Points on a hilly landscape, in no order, each with its height.
A ball rolls from a point to the lowest of its 2 nearest points, and stops where none of them is lower. Distance is the straight distance between rows; heights are no part of it.
q784: [  6   6 -20  -6 -11  10   3  17 -37 -15  11  -2  28 -26  53 -49   4  25
 -13  16 -42 -13  43  18  -7  -8  54  -9 -31 -17 -16 -51  27  44 -15  15
 -15]  height 405
q809: [-28  47  27  27  13 -25 -10 -46 -17 -10 -16 -53 -42  69  11 -26  -1 -12
 -17  -2 -26  47 -22 -22 -53  -1  15  42 -19  -7  22 -19 -12 -16  -4  -2
  33]  height 314
q173: [-17 -24 -32  34  20  25  18 -56 -14 -12   2 -12 -30 -21 -25 -27  26  46
   4 -64   6  -9 -37  36 -33 -25  42  35   2   4  28  15 -11  -8  -2  -5
 -10]  height 631
q856: [-12  -7  29 -29  23  42 -22  22   0 -21 -21  23  21  19  42  59  29 -17
  43  23 -33   0  13  18  81 -25  -9  23 -11  -1  33  22 -60 -56  79  -6
  14]  height 315
q137: [-32  86  27  43  24  -5  14 -27 -30  39   1 -63 -37  31 -11 -72 -12  14
 -10 -35 -54  10 -30 -31  19 -36  87  58  -6  -2  38 -15  17  23  42  29
 -14]  height 503
q865: [ 67 -17 -27  31  13 -22 -22 -19 -11   8  38  14 -29   4   0  10  33 -41
 -20   4  88  58 -47  35 -68  20 -48   1  27  30 -33   6  16  24 -18 -21
 -21]  height 592
q360: [-50  30 -18  22  -7 -22  27  59  35  -5   3 -16  25  35  24   5  -9 -39
 -27  73 -40  -8  16  -1  22  -7  -1 -39 -23 -21  12  13 -45 -13   7  28
  15]  height 285
q215: [ 39 -42   0  39   8 -23 -28  -7 -20  39  16  25 -12   6 -30  19  69  33
   8  -4  73 -18  24  44 -38  49 -16 -28  41  36  15  30  21 -20  13 -31
 -89]  height 693
q515: [ -9 -20  20 -43  14 -10 -67 -38 -10  -3  -5  11  21  30 -23  57  49  22
  18  22  22 -24   3 -21  42 -60 -21  17  -1  -7  -6  26 -22 -28  80 -52
  -5]  height 578
q350: [ 38  10  16   4 -26 -18  18  56  16 -24  12  19  39 -27  -3  -3 -76 -44
 -38  10 -10  -1  -6 -11 -43  35 -18   9 -19  17 -10 -33   5  36 -43  23
  17]  height 374
q13: [ -2 -35  -3 -31  30 -11  -9  -1  41   8  19 -10   5  15 -28  -2 -33   8
 -17 -26  32 -22  14  -4  57  24  26   1  40  23  40  -4 -45  -8 -34  -9
 -13]  height 236
q767: [  4 -10 -12   8 -16   0  21  30  15 -20   0 -16 -20 -35 -32  40  30  11
  21 -33  52  -8   0 -31   3  13 -54 -48  10  -4 -11  49 -16 -51 -20 -10
  41]  height 428
q298: [  2   6 -25  27 -19  13  33  16  32  -1  13 -12 -18 -43  10 -38   3 -10
  14 -68  25  -4  -3 -18  -5  27 -30 -22   6  13 -25  39 -20 -22  -9  40
  45]  height 457
q78: [ 18 -11 -18  -4   9   2 -34 -72  -9 -14  35 -29 -34 -20 -49   0  57  20
  -8 -45  65  32 -26   5  22  -9   0  17  -4 -12 -13  13 -28  -6   1  -2
  48]  height 415
q304: [-35   1 -18 -13 -15  47   2  30  39 -31 -35   5  27 -10 -10 -10   9  21
  25  -1  -4 -44  39 -12  45 -13  12 -11 -54   2 -36  -4 -22 -13  14  89
  45]  height 158
q723: [-39 -15 -25   4 -30 -15  33  53   1  -9  17 -13   4 -24  39 -21 -13  30
 -21   4 -39 -52  55 -17  37  -3  24 -27 -22   7   8  -6  -2   8  -8  45
 -16]  height 425
q275: [-27  58  26 -10  42 -19   0 -51   0  20  -4 -15  38  56  25 -38  -1 -63
 -12  81  -5  10 -19 -18 -16 -10 -20  -3 -27 -19   5   1  32  23   2 -18
  21]  height 556
q831: [ 12   5   8  11  26  44 -25  -6  20 -20  -8  12 -66  -2  31  73  19 -12
  29   5 -30  23 -13  -8  75 -46 -24  42 -22 -41  31  41  13   9  62  27
  69]  height 558
q151: [-23  12  27 -19  29  18  -9  -7  30   6  -5  -8 -33  14  16 -39 -53  -8
 -20 -50 -20  -5  -6 -16  64  13  55  32  14  15  22   9 -44   3   2  34
  22]  height 248
q748: [ 23 -68 -46  46  -3  -6  17 -20 -18 -33  22   1 -23 -29 -24 -18  33  56
 -11 -73   2   6 -15  57 -69  48  23  35  16   2  24  15 -19  18  -8 -21
 -61]  height 614
q458: [-16 -44   0  -7  23   3 -15 -87  -7 -19  21  -2 -22   8 -20  27  65  -3
 -16 -14  42  41 -39   6 -20  -1  -3  30  -6   2  10 -28 -33 -56  35  -8
  29]  height 484
q724: [ -3 -28 -20  13 -10 -17  35   4  20 -15  23  -5  40 -31 -24 -59 -26  16
   0 -51   5   6  14   7 -59  66   4  -9  16  42 -35 -33 -14  -2 -48 -15
 -53]  height 508
q889: [-75   8 -31 -25 -53  35  12  42  47   6 -29 -11  53  37 -23  -6 -58  20
 -11   9 -24 -24  31 -22  23 -27   7 -28 -54  18 -51  -4 -27  19  -7  71
  16]  height 196
q72: [-50  -2 -21  -8 -47  -5  68  23   5  29 -26   4  56   3  23 -30 -55  24
  -7  35 -38 -13 -17  16 -24  -7   4 -26   4  -4  -1 -16  28  -7 -41 -16
 -43]  height 262
q189: [-16  63 -11  17  25  -4  10 -51 -34  22  44 -49 -13   2  19 -80  24  21
   0 -22 -17   5 -12  11   3 -28  78  33 -33   6  12 -37  18  40  11  24
 -17]  height 471
q778: [ 21   8 -32  11  24 -37 -26 -25 -16  29  66 -27   5  37  -1  -4  49 -21
 -26  50  71   5  14  23  26 -39 -17 -30   9   2  17  18   3  12   9 -33
  -5]  height 627
q874: [-12  -5  -6 -34  33 -19 -41 -53 -12  -8 -24   9 -24  22  22 -10  25  -8
  49  13 -43   4  11   4 -45   6 -13 -13  10 -26 -20  -2  15   0  23 -62
   1]  height 387
q20: [ 34 -13  16   7  12   8 -23  21   6 -67  18  53  12 -11 -53  -1  50  38
  23 -19 -17 -11  44  37 -66  59 -21  -1 -38   2 -38 -26   6 -13 -39   0
 -20]  height 373
q586: [ 24 -16   9 -12  17  39  -5  53  46 -21 -49  46 -27 -27 -67  89  -9 -35
  48 -11  32 -21  19 -32  38  60 -35 -26  46 -21  -6  17 -16 -32  17   3
  31]  height 763
q113: [-26 -23  -4 -22  13 -15   0 -18   8 -19 -12 -10  24   0 -47   8  10  -4
  39  -1  31 -21  23 -25 -23  11 -19 -62  32  -9 -16  -8  -5 -32 -27 -40
  24]  height 391
q216: [ 44 -35  17  21 -37 -25  34  93  20  21  -3  19  69 -29 -16  27 -58  14
  -6 -15  33 -28  21 -16   9  46 -14   6  47  25  51   7  13  24 -53 -11
 -48]  height 318
q258: [ 42 -20 -15  18  -5  42 -28 -33  15 -10  24  18 -29 -36 -53  52  54  57
  -4 -49  42  20 -35  -8  33 -32 -15  32  -1 -48  -1  53  -8  15  16  -6
  58]  height 490
q469: [ 31  -3  -5 -35  44 -42 -49 -53   5 -14  56 -26  -8  41   6  17  39   6
  43   0  61 -10  25  -2 -30  25 -56  19  15  31 -18 -30  -2 -16 -37 -30
   0]  height 708
q296: [ -2  25  19   8   1  22  -1  10 -15  10   6 -15 -23 -37  -6   7  34  34
   9 -15   4  -6 -16  11  33 -92   3  24 -53  -5  16  44  18 -12  23  25
  22]  height 538
q841: [ 30 -22   5  10 -13  -5 -33  45  -1   8   3  50 -79  -5  16  93  36  14
  12  -4 -12   1  -2  12  22 -20 -37 -14  24 -24   1  54  -9 -27  62 -14
   1]  height 274
q207: [ -9   0  -8 -32  12 -23 -50 -29 -25  27  13   3  27  43  10  28  34 -23
 -14  58  17  -3  12 -13  22 -49   2 -19  20 -14  13 -12  -6   8  57 -57
 -13]  height 597
q821: [ 16  54  14  -7   3 -22 -24 -25   4 -45  65 -23 -28  26  13 -18  45   7
  51 -11   6 -31  39  -2  12  11 -51  -3 -35   7 -37   1 -35 -40  -4  30
  56]  height 423
q891: [ -4 -45  -4  16  13  18  -1 -48 -10  37 -23  20 -27  16  -7  50  38  16
   0  -3  31  18 -65  32  18 -91  11  40  33  10  24  52  -3 -20  46  -8
 -23]  height 555
q965: [-10 -19  -1 -23 -16 -39  38  43  27  13   9  -4  51 -25 -22  -7 -90  14
 -46  -6  -9 -10 -20 -41  27  29  19   4  51  -3  43 -17   2  53 -39 -35
 -25]  height 351
q165: [ 40  46   0   6  -3 -41  13   7  -4  17  64 -11  39  23  -6 -48 -47 -18
 -45  -2  30  39 -43  -4 -40   6  -1  17  38   2   1  -5  -4  68 -53 -35
 -19]  height 460
q627: [  1  46  36  -7  37 -15 -22 -33  24  32  33  17  13  62 -10 -36 -53 -19
 -17   3   8 -17 -15  31 -28  22  -2  26   2  25   3  -1 -26 -13 -31  -4
 -21]  height 678
q178: [-45  31  -5  -7 -17 -11  25   2  40   1  28 -17  40  29 -17 -68 -19  -7
  -2 -14  -3  10  20  -2 -35  35   1 -30  -5  32 -66 -31 -37 -33 -33  36
  -2]  height 491
q399: [-82  50   7   7  11 -10  23 -19  -7  16  -7 -39  36 -14  -5 -46   9 -11
 -23  58 -63  -2   0 -15  25 -54  46   0 -75 -16  11 -11  14   7  36  24
   7]  height 585
q824: [-25  49  -9  36 -36   4  23   7  -7  10  11 -37  26   4  31 -95 -35   3
 -15 -26   3  18  -6 -31 -32 -16  29  32 -51  36 -43 -18   9  65 -11  80
  24]  height 458
q878: [ -4 -16  11   6 -11  17  14  64   5   0 -38  -3 -53  -3  23  56 -10  -3
   8   8 -40  24 -11  18  35 -54  -4 -23  12 -18  24  61 -28 -15  20 -19
 -14]  height 212
q873: [-47  -5  19 -43  28  20 -11 -31  13 -25 -44   6  20  17  13  10  -6 -11
  19  17 -44 -20   7 -14  28  -3  11  16 -37   0  21  -7 -34 -44  37  11
  30]  height 341
q571: [  6  -9  22 -18  -8   1  25 -16 -38 -25  14   9  41 -10  -8  19  93  32
  40   5  49 -21  30  -7   4  29 -27 -47  -9  18 -31 -21   1 -79 -12  19
  -2]  height 271
q740: [-10 -35   0 -32  19   3   7 -63 -54  -7   9  -7  26  -5  18  -3  90  28
  19   7  42  26   9   3 -12 -10  10 -37   3   2 -23 -37  28 -40  10 -36
 -25]  height 227
q351: [ 39 -18  14  25  -5  26 -16  10 -23 -28   7  52  -1  12  41  43  91  33
  21  31  -6  20  25  59 -38  17 -25   9 -39   1  -2 -15  -5 -62  14  11
 -34]  height 303
q171: [ 27 -32   3 -25   4  -1 -55   2  19   9 -35  14  -6  11 -49  79  19  49
  27   6  56 -34  21 -20  38 -29 -16 -12  36  -2  -2  45  -1  -2  14 -36
  -7]  height 557
q947: [ 68  16  15   3 -16 -35  15  43 -23 -22  40  27  28 -37  23 -54 -46 -16
 -41 -41  -6   7  -3 -13 -49  17 -10  37  -4  24 -10  -2  -9  68 -19   6
 -16]  height 409
q810: [  4  40  15 -24 -23 -14 -31  -9 -21   9 -23 -18 -22  40  59  36 -26 -45
  20  50 -43  25 -11  -8  -8 -27 -28  12  -6 -18  18 -27  13   2  15 -28
  37]  height 500
q577: [ 24 -52  -4   4 -32  45   1  35 -14 -40 -51  31   3 -60 -29  31   5  41
 -11 -19 -18   4  29  -4  49   7  30 -28  12 -46  26  28  20  16  15 -23
   5]  height 462
q400: [  2  -5  -6 -22   9  15   5 -37 -31 -38  37  -6  -1   2  32 -11  94  48
  34  -3 -17  33  26  36 -30   7  -7   3 -46  10 -52 -43  -7 -30 -21  -2
 -34]  height 270
q869: [ -9 -30   4 -37 -65  21  44  22 -16 -27 -59   8  20 -51 -20  29 -46 -15
  18  18 -27 -32  23 -26  -5  55 -19 -59 -12  -4 -19 -34  39 -31 -20  -9
   5]  height 231
q504: [ 53  -9  28  19   7  18 -38  63  15  18 -20  52  -2 -15 -79  80   2 -29
  60  -1  44 -24  52  -3 -17  59 -34 -11  40  -3  -8 -17  39 -25   5 -26
 -18]  height 754
q860: [-42 -40  -2 -23  37  -1  -8 -75   2  28 -26  -4   6  40   2  26   5 -15
 -13   9  31  18 -61 -16   1 -51  20  35  24  12  43  -2   2 -22  45 -19
   3]  height 529
q899: [ 10 -22   2  27  -5  28  41  44   4 -12 -22 -25 -12 -30  54  -2 -71  -1
 -19 -31 -25  16 -39 -14  53 -55  22  70  15  26  29  47 -12  78 -28  72
  17]  height 358
q274: [-15 -14  -1 -16  -3  25  11 -22   1 -42 -21  32  23 -33   7 -35  37 -19
  44  -9 -23  -6  50   3  22  47   6 -52   8 -13 -50 -38  -7 -45  22  29
  40]  height 164
q474: [ 13  37 -28  17 -17  42 -21  18 -10  -2 -10  11  -5 -37  60 -48   3  19
  30 -12 -53   4  24  26  -1 -26  25  37 -49 -11 -25 -19  36  37  19  56
  29]  height 384
q826: [-50  17  -9  31  31 -14  14 -38  -6   6 -13 -65 -20  33   8  -5  -9 -16
 -30  21 -19  34 -35 -10  17 -58  58  46  -9 -15  84  -8  -8  22   6  14
  32]  height 232
q516: [ 55   3  13  -8 -46 -37  16  81 -13  18  28  12  31 -58 -10  10 -28  -1
  10 -42  40 -16  17 -26 -12  35 -35 -34  42  26 -11   3   6   0 -27 -29
 -30]  height 283
q923: [ -4  -3  -3 -29 -10  26 -49 -49 -31  21 -52  -3 -51   1  50  55   6 -21
  33  14 -43  26 -27 -18  45 -33  -3  51  -3 -28  26 -28  34  12  70 -15
  62]  height 528
q110: [-34  68  14  47   4  11  33   0  -3  28 -48 -88 -57   7  12 -43 -55  -1
  -6 -28 -66  24 -45 -50  34 -40  56  63   6  -2  47  38  16  59  14  29
   6]  height 526
q761: [-19 -11  -2 -16 -36 -22   5  15  -6 -14   7 -13 -49 -17  34   0 -17  42
   5 -44 -57  -9  14  -7  -6   2  17   0  -6   1  -4 -27 -11 -24  -1  -3
   0]  height 445
q67: [-31  27  11 -17  21   0  19 -10 -15  -1  -2   4  67   0  32 -26  36 -25
   0  86 -19 -34  32   6   8 -32  -3 -34 -65 -12   5   0  26  -5  13   8
   0]  height 572
q123: [-33 -18  12 -13  15 -36  26  10  -2  22  16  37  61   3 -28 -10  16   9
  -8  56  18 -50  29  -9  -8  44  -9 -60  29  -3   5 -16  45 -16 -22 -32
 -62]  height 721
q738: [  4 -44   4 -15  -9 -46  -2  30 -11 -28  43   2  12 -25 -71   8  -2  12
 -32 -13  14   2  53   0  16  57  29 -41  38   8   0 -62 -15 -20 -17 -44
 -43]  height 67
q523: [ 60 -52 -12  43 -20 -34 -39  20 -14  47   2  41 -43   6 -19  47  23   3
 -15  -5  67  -6  -7  35 -21 -13 -13 -15  69  24 -10  56  16  30  32 -25
 -49]  height 675
q634: [-34  -9  -2  -9  -7  62  13  -1  21 -43 -62  32  10 -42 -24   5  26  12
  54   1 -53 -42  36 -15  44  16 -11 -27 -38 -42 -38  32   4 -26  18  39
  46]  height 116
q217: [-48  14 -14 -26 -55  24  12   8   7 -12 -53 -29  45  10  13   5 -48  36
   1  33 -53 -25  21  -2   1 -62  15   2 -70  -1   0 -20   2  11 -20  27
  10]  height 221
q292: [ 26   8  37 -17 -17   2  32  51 -22   1 -13  50  33  -2 -17  52  15 -20
  17  35  36 -25  24  -9 -24  42 -26 -42 -12  14 -11 -41  22 -78  -6   6
 -17]  height 304
q703: [ -7  71  27 -10  32 -24 -32 -45   0 -23  44 -36 -13  61   0 -58  35  -4
  32  -2   8   8  28  -4 -42  17 -44  14 -51  24 -63   8 -30 -18 -31  16
   6]  height 388
q736: [ 58 -52 -47  12  10  11 -32 -47 -32   1  13  24 -37 -11   9  12  31  14
 -18 -35  37  33 -31  23 -32  11  40  39  43  -9  -1 -31  17  61  40 -20
  -7]  height 541
q834: [ 47   6   6  31   9 -18   2  25 -16  25  63  12   4   7  -3  -6  47  -2
 -22   6  44  -6  27  67 -22  54 -35 -21  -8  43  -5   8  -3 -18 -32  -3
 -93]  height 705
q326: [ 16 -21  20   2  -9  19   0  -6 -25 -22   4  65  -8 -41 -21  -7  33  53
  13 -42 -25  -5  19  25 -37  29  -2 -23 -12 -11 -47  -2  22 -28  10 -22
 -26]  height 401
q116: [-66  23   8 -22  13  54   9   2  47 -10 -40 -44 -16  -9 -12 -44 -17   7
  15 -22 -31   9   7 -33  72 -20  35  -2 -33  11 -27  13 -32   0  12  69
  46]  height 202
q514: [ 54 -18   1 -18 -20 -28 -26  26 -20   9  52  13 -21 -29  -8  19  16   6
 -27 -25  34  -8  15  -3   1  22  -9 -24  27  15 -21 -24   6  15  -8 -16
 -13]  height 205
q952: [ 54 -18 -43  16 -12 -22 -10 -36 -48   4  62 -29 -46 -17 -14 -21  27  15
 -24 -72  32  28 -21  48 -36  27  11  30  23  15  -1   7 -39  57   3 -32
 -52]  height 590
q918: [-42  50  17  16  21 -11   7 -44   0  -8   3 -42  -5  73  45 -65   8   5
   8   5 -28  31  -7 -18 -68  25   3  32 -33  20 -45 -43  -3   2 -35  18
  -9]  height 355
q220: [ 20 -11  11  12 -29  -7  46  86  24   2 -24  -7  -2   3  13  79 -68 -30
 -18  47   6   1 -35 -11  33 -32 -40 -12  35   0  34  39   1  14 -55  10
   6]  height 306
q327: [-17  57  32  43 -16 -24   7  10  15  27 -26 -57 -42  96  41  -9 -71 -31
 -42  39 -45  40 -38 -23  23  -4  17  49  20  -1  44  12 -20  21 -27  27
  35]  height 576
q16: [ 47   8 -20   5  16   6 -30 -31   6  38  32  18  -9  36   8 -24  -7   9
  19 -43  44  -6 -27  66 -23  -4 -15  25  39  32   4  31  -6  -2 -26 -16
 -38]  height 663
q12: [  4  31   2  -8 -16 -47  -1  29   5   0  57 -31 -30  29  50   8 -15   9
  11  -8 -17   3  23   1 -33  42 -32   3   4  28 -10 -53 -21 -24 -37  -1
 -14]  height 467
q499: [ 32 -21 -17  33  14  11  -8 -31   2   8  13  14 -16   2 -15  -2  29  49
  -2 -42  45 -35 -15  39  -9 -15 -22  22  -3  15  33  79  -2 -11 -13  11
 -16]  height 648
q940: [  5  33   4   7 -29 -16  42   4  -7  10  14  -8  45 -26  19 -97 -49  16
 -33 -48  -3  -8 -22 -20 -51  -7  23  28 -15  19 -14  22  -2  66 -16  17
 -13]  height 438
q829: [ 51   1 -17  16 -19  31  10 -10 -30   9  31   2 -12 -35  20 -33  29 -16
 -26 -38  32  56 -27  42   5   6  28   1   5   8 -18 -20 -14 -11  -3  29
  22]  height 312
q256: [ 35 -15  17 -25  24 -22 -52  16  22  25 -20  42  11  15 -45  61 -36 -41
  15  37  19 -44   9  -6 -28   9 -43   3  20   1   5  -3  39   6   6 -37
 -14]  height 744
q107: [ 12 -29   3  30  15 -39  39  35  20  37  51  22  33 -37 -19 -43 -28 -49
  -8 -16  19  27   9   8 -63  87 -16  -3  39  30 -11 -46  29  11 -41 -20
 -83]  height 525
q833: [ 25  -1  29  -3 -11 -19  19  63  -9 -17   8  29  22 -27 -36  31 -29 -48
 -20  42   3   3   1 -16 -52  51 -28 -39 -16  -2 -31 -60  37  -6 -36  -7
 -29]  height 338
q930: [ 34 -34   5  25 -48  24  31  77  -1 -44 -21  10  36 -45 -30   7  -2  26
 -32 -29  13  13  21   2   1   8   3 -32 -10   5   2  10 -13  -4 -27  24
  19]  height 488
q175: [ 48 -39 -10  35   3 -58 -28   3  10  24  26  22 -71   2  -4  39 -26 -35
 -17  -9  46   3 -42   6 -45   3 -56  21  53  13   5  34  27  22   8 -11
  -6]  height 642
q977: [ 10  12 -28  34   6  10   4  14  26  45   1  14   1  12  48 -59 -48 -14
  16 -32 -17  -6  -5  51 -31   3   7  17  36  29   6  48 -16  18  -9  15
 -12]  height 674
q688: [ 23  -8  -9  12  -7  37  16  95  56 -25 -61  27   9 -27 -39  47 -50 -41
  25  10   4 -33  21  -4   7  50 -29 -12   9   8   1  14 -18 -23 -23  37
  20]  height 769
q690: [ 19  26  -3 -15  23  14 -15 -29 -31  -9  44 -16  35 -20  15 -59  24  26
 -12  -8  26 -21  24  17  19 -21  47  10 -31   7  -8 -23   4  33 -33  10
  12]  height 435
q91: [ 31  30  29   5  21  15 -28  27  -4 -37  13  40  10   9  -4  17  33 -10
  -4  27 -11 -20  29  37 -31  -7 -17 -16 -54 -11 -21   3 -14 -30  -4  15
   1]  height 336
q355: [  9 -13 -21  -2  -6 -24 -52 -22   5   0  -2  32 -59   7  23  55  56   1
  42   9 -21  15   7  -7 -19 -14 -40   0  20 -40 -14   4   8 -12  78 -48
  23]  height 339
q579: [-54  -5 -17  28  -6 -24  45 -12   2  12  27 -38  13  19  27   1  -5  16
 -65  36 -16  21 -40   7   4 -27  43  24 -11  -5  58 -29 -30  -6 -21  26
  -6]  height 290
q370: [-14 -17 -16 -49  -5  19   0 -45 -38  19 -33 -22 -13 -51   2 -19 -29  12
  -5 -32 -15  -8 -26 -32  48 -39  69  14  12 -24  25 -14  39  52  26 -27
  12]  height 437
q760: [-39 -20 -10   4   9   3   2  62  23 -22 -31   5 -21  -1  17  39  12  -5
   6  27 -67 -20  42  12  26  -4  -9 -45 -12 -31  17  21 -45 -47  29  -3
 -14]  height 250
q293: [ 31  12   6 -15  53  11 -47 -73 -20  -7  33  33 -32  37  33 -40  38 -15
   2 -16  -2   9   1  36 -21  32  23  40   3   7  -8 -30 -10  14  18  -3
 -19]  height 436
q224: [  4  52  -4  21  23 -39  -5 -36   8  34  36 -32 -13  61  17 -42 -23 -55
 -19  28  47  48 -38 -12 -36   1 -23   1  39  -8   3   8  14  36 -14 -41
  13]  height 515
q796: [-11  -3 -16 -30 -18  19 -20 -35 -29  24 -51  -9 -21 -50 -35  27  17  20
  10   5 -19   3 -23 -33  53 -85  28  -7 -18 -38  -8  16  52  33  69 -41
  17]  height 472
q48: [-42  23  16   6   3 -11  10   5  14  -4  35 -10  32  54  26   3  22 -19
 -34  55  -9   9  -5  21  23 -36  -1  20 -44  21  31 -10 -62 -52  14  45
  13]  height 316
q311: [ 11  26 -12  20 -41  25  13  57  16 -26  -5 -24   3 -37   6 -36 -30   9
 -13 -52  -6  31 -14 -17   7 -26   6  10 -12   1 -18  36 -45  18 -17  39
  45]  height 478
q99: [  0   4  -1 -18  -9  11   1  17  15  20 -49  20 -12 -14  -7  -5 -81 -70
 -19  12 -32  -2 -30  -5  -1  19  -6 -36  13 -16 -10  21   7  16   2 -24
  22]  height 421
q603: [ -5 -23  -1   4   0   2   2  16 -15  15 -50  21  23 -22 -36   0  -9 -11
   2  44  14 -47  14 -16  -5   5 -15 -76   5 -26  12  53  49  20   6 -39
 -29]  height 728
q209: [  6   3 -18 -15  12   2 -48 -36 -14  18 -52  12 -35  -2  -5  -4 -24 -44
   9  18 -14  14 -32  -5 -47 -17 -11  -8   1 -39 -11  32  43  49  37 -56
  24]  height 432
q50: [  6 -55 -13  22  31  28  15   3  16  15 -26   2 -34   3 -21  26 -16  10
 -18 -49  27  16 -55  34  30 -46  25  28  65  15  26  80 -36  23  -4   0
 -38]  height 577
q550: [ -4  -6 -20 -24  -3 -26  15   3 -23  23  17 -31  13 -16  11   0 -45   9
 -44  -7   7 -12 -16 -40  54 -34  46  -3  35 -18  39   2  14  66  -3 -31
  -6]  height 395
q665: [  2  10   1 -27  59 -19  -4 -39  14 -14  40  -9  40  47   4 -32  15  -3
   6  22  16  10  10  17 -49  37  -1   1   6  31 -16 -44  -3  -1 -66 -31
 -43]  height 691
q734: [-22  70  24  30   4  34 -17 -15   7   6 -43 -64 -71  -1  19 -18 -15  22
  33 -27 -52  31 -21 -43  41 -44  19  81 -32  -3  26  20  24  20  25  44
  65]  height 543
q545: [-50  -8  22 -49  21 -29   0 -33  23 -37 -12 -10  51  27 -17  -4  -9 -15
  31  28 -30 -40  35 -16  -9  29  -9 -14  -2   3   2 -47 -12 -31 -24  -2
  15]  height 363
q487: [  0  28  13 -26  -2 -27  -8  -8 -13 -11  10  -8  -7  34  90  10 -26 -49
  31  42 -40   0  22 -19 -27  37 -46   1 -19  16  -4 -68  12 -24 -10  10
  22]  height 483
q90: [ 10 -58 -11   7 -11  45   8 -38 -27 -33 -34  55  -4 -48 -23  11  15  46
 -12 -28 -14  11  -4  15 -19   3  40   0  -6 -45   1 -14  48  12  29 -28
   3]  height 433
q179: [-18 -29 -29 -26  10 -70 -34 -20   5  -3  10 -15   7   1 -46   8  10 -15
   2  20  37  -2  25 -38 -38  22  -2 -61  53 -11 -33 -37  12  31  -2 -73
 -14]  height 434
q448: [  1   2  -6   8  -6  22  24   2 -21  18 -28  -1  10 -19  17 -30 -17 -62
 -41  20  13  46 -38  10   6 -27  31 -27   2 -21  12 -11  19   3   3  16
  43]  height 378
q5: [-12  64  51  21  11  12 -20  -9  18   0 -55 -43 -77  69  20  -4 -45 -32
  -9 -11 -33  21  -9 -55  39  -3 -20  53  -8 -10  21  41  -3  -4   8  23
  59]  height 561
q489: [-45 -35  12 -24 -24  19  42 -15 -21 -37 -59  29  41 -20  -1  -5   0 -24
  13  42 -52 -15  32  -2  -6  46  -1 -58 -24  -2 -34 -40  29 -67  28  -1
 -10]  height 203
q512: [-11  11  14  -2  13 -33  33  20  15  42  64  26  53  13  10 -45   6  10
 -16  23  29 -51  18  28   6  48 -14 -39   4  24 -10 -10   4 -23 -24  22
 -59]  height 714
q570: [ 16  -3 -36  21  36  21 -46 -76 -24  11   6  20 -49   2   8 -29  52  -8
  21 -37  -4  32 -10  32  -9   2  44  23  40 -32   2  -7   7  23  61 -31
  13]  height 485
q682: [-37  -2  19 -18  11  49  31   2  -1   9 -51 -27 -30 -52  17  24 -18  -1
   7  14 -29 -17 -29 -22  60 -70   3  19 -44 -17  29  45  38  10  22  37
   9]  height 559
q798: [ 46   5 -29  42 -34  56   3  16 -13  -9  17  18   2 -46  31 -16  55  48
  26 -34  14  11  20  45  19   3  15  14 -24 -11 -17   5  -3 -11  -4  53
  30]  height 359
q624: [-50  -8  12 -10 -22  -9  65  16  22  40 -24  -3  23  17  22  24 -60   2
 -26  36 -12 -14 -68   0  23 -38 -17  -3  28  -4  28  32   7  -4 -50  -6
 -22]  height 281
q825: [ 30 -45  -7  43  -6 -36  25  26   2  25  13  19  26 -25 -31   1 -10 -30
 -25  -4  60  31 -28   5 -75  35 -30 -17  58  25  -4   9  27  15 -25 -34
 -61]  height 546
q188: [ -4  -9   4 -15  13  18 -29  27  24 -32  -5  25  -5  17  -7  49  45  -1
  53  -5 -27 -11  46  17  50  30 -10 -20  18 -16  -4   7 -74 -82  34  -7
  13]  height 284
q567: [-86  29 -25 -14 -50 -11  41 -22  22  14 -24 -35  59  24  22 -56 -66  17
 -13  38 -53 -19  -5 -30 -19   8  13  -8 -33 -14  -9 -40   7  26 -32  19
  -3]  height 243
q180: [-31  38 -10  29 -23 -15  30  11  29   6  37 -11  32  29  21 -80 -51 -13
 -46  19   1  23  -1 -14 -27  47   6  -1 -26  21 -43 -43 -16  33 -31  77
  15]  height 476
q199: [-15 -38  20 -11  11 -17   2  57  38  13  -1   1  -1 -13 -76  57 -36  -6
 -27   4  24  -5  27 -14  60  36  15 -33  52   6  25  -8 -25 -21  -8 -33
 -34]  height 171
q226: [ -4   8   5  16  -8  13  34  47  20  -8 -25 -39 -17  14  25  30 -77 -30
 -33  38 -26  -2 -38 -19  41 -58 -13  31 -37  -4  30  35   5  46 -44  61
  46]  height 335
q148: [ 41 -29  10 -21  -2  47 -21  -3  24 -18  15  31 -24 -13 -22  97  40  84
  27 -41  37 -23   9 -17  60   4 -28  14   0 -23   7  32 -11 -25 -10   1
  32]  height 532
q277: [  5  20   8 -15  34  35 -27 -52 -30   0 -10  -5   3 -25 -30  -5  51  27
  21  -2  -5  14 -10  -3  17 -71  28  32 -40 -22  14 -15  28   2  36  -9
  40]  height 509
q672: [ -9  -1  20 -62 -18 -10 -19   0 -11  20 -48  24  39  17 -37  56 -31 -38
   6  74 -14 -37  -1 -14  -8  17 -32 -42  10 -15  -5 -13  30 -13  13 -65
 -33]  height 736

Call two points neighbours if one is among the 2 nearest of the other. Go from one point of each pair to the other, from neighbour to neighbour, staying as low as possible. Name the highest point that can't be avoided.
q740, q78: q778
q878, q826: q48
q634, q738: q151
q826, q829: q209

Where does a ball stop that starts at each point below?
q215: q740
q899: q634
q67: q740
q586: q740
q298: q878
q923: q829
q688: q740
q296: q738
